Points on a hilly landscape, in no order, each with its height.
A ball rolls from a point to the lowest of its 2 nearest points, and stops where none of them is lower. Distance is the straight distance between rows; heights are no part of it.
Sobo h=758: [ 15  32   9  37   1 -10 -39  19   0  28  -3 -26  -3   3 -15 -32 -27   1
   9   0  19   9 -11]
Fera h=624: [ -8 -13 -19 -37 -32  23  23 -13  28   0   6  21  -4   8   8  22   6 -16
 -11  16 -18  -7  31]
zom h=648: [  5   7  42  25 -39   6   9  10 -11 -15  -8 -36  12  -4   3   3 -24   0
  -2  17  -2  10  22]
gaf h=749: [ -8 -14 -12 -12  17   8  19 -21 -12  -6  -9  12   7  12  -7   6  25  -8
 -13  17 -15 -11  15]
Rasap h=281: [ -5 -11   0   7   5 -29 -23 -13 -16 -26 -10  -5   4   9  -8 -37 -10  20
  15  20  -4 -19   6]
pul h=304: [  1  -6   8 -17   3  13  24  -5  18  -1  10  11 -10 -12  -3  27  -2 -10
 -22   3 -12   6   9]
Gita h=667: [ -6 -25  18 -23 -30   1  20 -19  17 -15  22 -12   0   8 -18  11  -1 -12
 -23  26 -17 -24   5]
Nobod h=517: [ 11  12 -27 -30   3  20  19 -14  -1  10  17  28  -5  -2  33  31  22 -26
  12 -44   3  22  -5]
dalu h=706: [  6  15  24  18 -32 -18 -15   7  -3  -3  11 -32  16  -4   2  -8 -37  28
  -9  11   0  17  11]
tel h=341: [  8  12  -5   2  10  19  -3   8 -20   8 -20  14  -2  22  11  13  35  -6
  11   2  -4  -6  11]
Ginap h=597: [-13  20  22  43 -12  21 -24  33  -4  36   1  -5   7  -8   4   1 -11 -15
  23 -20  20  13   8]
Fari h=312: [ 10   3 -30 -32  -3  22  29 -13   9   4   2  35   5   5  33  23  24 -12
  10  -8 -10   8  20]
Nibop h=582: [  4  15  43   2 -40  23  13   8   4   4   7 -37  10  -6   0  20 -30 -22
 -13   4  -4  18  28]
sov h=553: [  1  -7   1  20  -4  -9 -10   4 -25 -10 -39  -8   1  10   6 -18  18  -4
  16  28   3 -31  13]
nuze h=578: [-11 -12 -24 -44 -20  20  30 -18  30   0  17  31 -14   8   1  30  -2 -12
 -13  15 -24  -4   9]
vukan h=424: [ 10  13   4  15   3 -20 -35   8 -10   2 -13  -6 -10   1  -9 -34 -15  17
  10  17  15   0  -9]
Bur h=760: [  0  30  24  14   9 -35  -8   6  11  26  19 -33  16 -29 -16   5 -39  43
 -10  -8   5  10 -27]
vumeb h=319: [  4   8   1   2  42 -29 -17  -4 -15 -11 -10   2  -4 -11 -28 -42  -2  21
   8   9  23 -14 -41]
tani h=373: [  1   2 -25 -38  -6  23  36  -3  27   2   2  32  10   0  36  32  18 -24
  14  -7 -13   6  21]
Vake h=635: [  8  15 -24  27  31  -4 -19  13   1  21  -3  -6 -18 -14  -9 -21  -8  -1
   3 -31  24  30 -43]
gadu h=347: [ -6 -22 -35 -10  31   2  24 -26 -19 -10 -23  24  -1  13  13   2  43   0
  -7  -1   0 -12 -15]
fel h=372: [-14 -38   8 -15  -7 -22  -2  -6  22 -25  24  -8   8   8 -17 -15 -10  27
 -13   7 -11 -12   1]
kat h=541: [ -7  20  23  28  -4  26 -21  27  -7  24   1   2   3   2   4  15   8 -26
  18 -24  13   7   5]
Sirar h=189: [ 14   3 -30 -18   5  21  21 -10 -16   4  -7  32   4  21  26  14  39  -5
  11  -4  -5   1  10]
medun h=727: [  3  26  24  12 -12 -24 -21   9  -1  14  19 -33  12  -8  -9  -6 -37  28
  -8   2  -4  15  -2]
vuze h=222: [-18  -8  14  -6   6 -30 -23 -17   5 -30   8 -22  10  -1 -25 -31 -17  37
 -13   1  -9 -17  -8]
taf h=589: [  7   5 -30  22  22   1 -21  16  -1  14 -12   6 -21  -7   5 -19  -3   2
  11 -29  26  24 -31]
tif h=492: [  7   7  13  24 -10 -20 -24  12 -12   3  -4  -9  -5   2   6 -18 -22  11
   2  12   8   3   7]
Rizu h=474: [ -1 -15   9  13  10  -8   2   7 -11  -5 -13   8  -3  -5   6   7   6   4
   4  12  -2  -5  10]
git h=198: [-12 -22   0   3   0 -28 -10  -8  -3 -31  -5 -10  12   8  -8 -26  -9  21
   4  20 -13 -21  12]
Reg h=393: [ -1 -18  16  -5   4  -1  20   1  13  -8  14   4   0 -15  -4  17  -4   0
 -15  10  -8   9   6]
libi h=661: [ -6 -16 -12 -27 -36  22  20 -17  13  -7   4   6   3  11   0  10   5 -21
 -15  25 -20 -14  35]
fura h=722: [ -7 -14 -12 -13  -7  13  14 -23  -8 -12 -10   1   7  26  -6  -2  23  -9
 -16  30 -21 -19  31]
lepos h=776: [ -1  21  18   8  15 -30   2   6  12  26  29 -28  17 -27 -18  21 -43  40
 -17 -21   3  27 -36]
pok h=413: [ -2 -13 -12 -28   9  11  36 -17  21  -4  13  15 -13 -22   1  31   7 -11
 -22  -9  -8  11  -9]
gemu h=524: [ -3 -10  10  16   1 -12  -3  -2 -20 -13 -23  -6   0   4   3  -5  11  -1
   5  23  -6 -18  15]
sufal h=252: [  7  -5 -34 -15  21  13  21 -21 -18  -4 -13  26   1  10  17  13  40  -2
  -3  -5  -3  -3  -8]
Nanes h=532: [  1  13  31 -17 -43  23  11  -1  10  -3  12 -25   3  -7  -5  20 -22 -19
 -22  11  -8  12  30]
tenek h=429: [ -7 -24 -20   2  30  -7  16  -9 -17 -13 -25  23  -4   1   8  -1  27   2
   7   3   5 -14 -11]
verok h=536: [ 10  -2 -23  16  22  -6 -22  17  -6   7 -20  17 -23  -5   3 -23   0  12
  13 -11  26  11 -26]
fulo h=477: [  2   8  15  24   3  11 -13  24 -11  12 -14   5  -8   6  12  11  14 -12
  13 -10   6  -4   8]
gogot h=546: [  8  13  15  31 -10 -11 -19  23  -5  20   7  -7   0  -3   9  -3 -29   6
   6  -2  11  10   9]
Fur h=411: [  7   5   9   8   8   9   3   4 -16   5 -18   6  -7   2   7  15  18  -3
   4   0  -1  -6  13]
Sola h=584: [-10 -27 -11 -40  -1   5  38 -23  26  -7  21  19 -15   1 -16  22   2 -15
 -25  10 -17 -17 -17]
talu h=683: [  8  12  31  29 -37  -8  -2  13  -1  -7   2 -31  16  -4   4  -2 -36  14
  -3   7   1  13  17]
fid h=673: [  2   2 -19  25  14  18  -6  24  -6  11  -3   9  -5  -7  17   5  27 -17
  24 -45  17  14 -21]
Zakef h=716: [  9  32  -3  35  19  -8 -28  23   5  37   2 -14  -2  -5 -17 -24 -25  -1
  10 -16  21  17 -29]
Mebu h=404: [  2   5 -15   4  32 -19 -22   0 -15  -8 -23  11 -14   2 -22 -44   0  16
  16  17  18 -12 -27]
baber h=476: [  5  14  -9 -34  -4  30  21 -12  12  18  14  27  -2  -2  27  33   6 -21
  11 -38  -7  28   7]
rodok h=459: [ -4   4  27 -23 -25  13  15   1  25   8  25 -11  -1 -13  -3  30 -17 -17
 -28  10  -4   6  13]
Tana h=746: [  3  34  29  18   6 -35 -20   9   4  21  11 -35  10 -16 -13 -10 -32  34
  -4  -2   9   3 -23]
tulu h=473: [  5   7 -19   5  30 -13 -25   5 -12   1 -24  13 -17  -4 -11 -36  -1  12
  12   1  21   8 -32]
Gedi h=470: [  0 -15  12   7   5 -13   1   5   0 -11   6   6   4 -10   6   2 -12  13
  -5  15  -7   6  10]
teder h=679: [  7   5  34  22 -26  11   3   4 -14  -8 -12 -26   6   1   8   9 -10  -8
  -8  13  -2   2  28]
besi h=677: [ 12  24 -10  37  28  -7 -20  17   1  30  -1 -10 -10 -16 -20 -21 -23   1
  10 -27  27  26 -44]
Bisa h=602: [ 16   4 -39  -6  12  29  -1   9 -17   9  11  15   1   4  26  14  44 -38
  25 -39  10  15 -26]
Gad h=342: [ -2   7   8   6   4 -28 -31 -10 -18 -16 -12 -10   1   4 -15 -44 -12  21
  13  23   6 -20  -5]
sesu h=692: [ -5 -15  -4 -16 -17  20  14 -21   4 -11   1  -1   1  13  -8   9  11 -14
 -21  25 -22 -14  30]
deg h=143: [-19   9  22   0  20 -40 -18 -12   4 -19   3 -23   9 -16 -27 -31 -15  38
  -8   1   6 -19 -16]
Kas h=426: [  5  16   1  10  -9  23 -17  11 -28   5 -31  -4  -3  26  11   0  29 -12
  13   6   0 -17  25]
luvut h=382: [ -6 -27  10   1 -14  -1   9  -9  -7 -30 -11 -22  13  17 -14  -9  10  -1
  -6  27 -19 -23  19]
rof h=423: [-12 -46  10 -23 -12 -21  12  -8  31 -18  38   1   7   6 -19  -7 -11  23
 -18   7  -9 -18  -4]
zafep h=428: [ -3   7 -15 -42 -15  29  30  -3  31   9  12  31   3  -3  38  39   8 -24
  19 -25 -14  22  16]
Mebo h=233: [-11   5  12  -3  37 -36 -12 -13  -5 -23  -2  -2   5 -13 -25 -37 -13  33
   4  -2  17 -23 -33]
Zub h=495: [  6   8   1  23  -6   7 -13  13 -25   1 -44  -5  -5  18   7 -11  28  -9
  20  20   1 -28  15]
Nit h=289: [-17 -22   6 -22   7 -28 -17  -9  14 -31  15 -20   6  11 -30 -26 -11  39
 -15  -3 -10 -20  -3]
Babi h=291: [-10 -34   8   6  -6 -19   1 -10   2 -33  -7 -16  18   8 -10 -17   1   7
  -2  21 -14 -26  15]
gev h=628: [ -9 -31   0 -35 -10   2  26 -21  20  -5  20   8  -3  12 -21  13   1 -15
 -24  19 -21 -24   3]
Mamu h=592: [  1  15  15  39 -14   1 -20  32  -1  29   2  -3   0  -4   2  -3 -25  -9
  16 -15  12  12  12]
Banev h=384: [  0   6  14 -22 -11  23  13  -2  18   3  15   5  -6 -10  -1  30  -7 -16
 -20   5 -13  13  20]
fosar h=522: [-16 -20 -32 -44  -8  15  40 -23  27  -6  15  31 -13   3  -2  26  11 -13
 -20   3 -21  -2  -7]
vufo h=636: [  3  -5 -26  25  12   4 -14  22   1  14  -4  14 -16  -9  17  -3   9  -3
  11 -39  27  25 -25]
zad h=554: [ 19   6 -37 -25   7  20  12  -7 -15  13  14  25  -3  -2  40  26  37 -29
  18 -43  10  17 -17]
Luruf h=639: [  8   9 -26  10  18  28  -8  16 -13   4   3  14   0  -2  16  11  42 -29
  24 -41  10  15 -26]

For each start below, name the point where the ball stops.
Bur: zom
sov: tel
Sobo: git
lepos: zom
Mamu: git
kat: tel
besi: deg
tulu: deg
Luruf: Sirar
Nanes: pul
fid: deg

Call two points neighbours if one is among the 2 nearest of the other. Go from one point of each pair to the other, from neighbour to neighbour, staying as low as possible. Name the highest point that can't be avoided.
tel, deg: Sobo
deg, Sirar: fid
pul, tel: Rizu
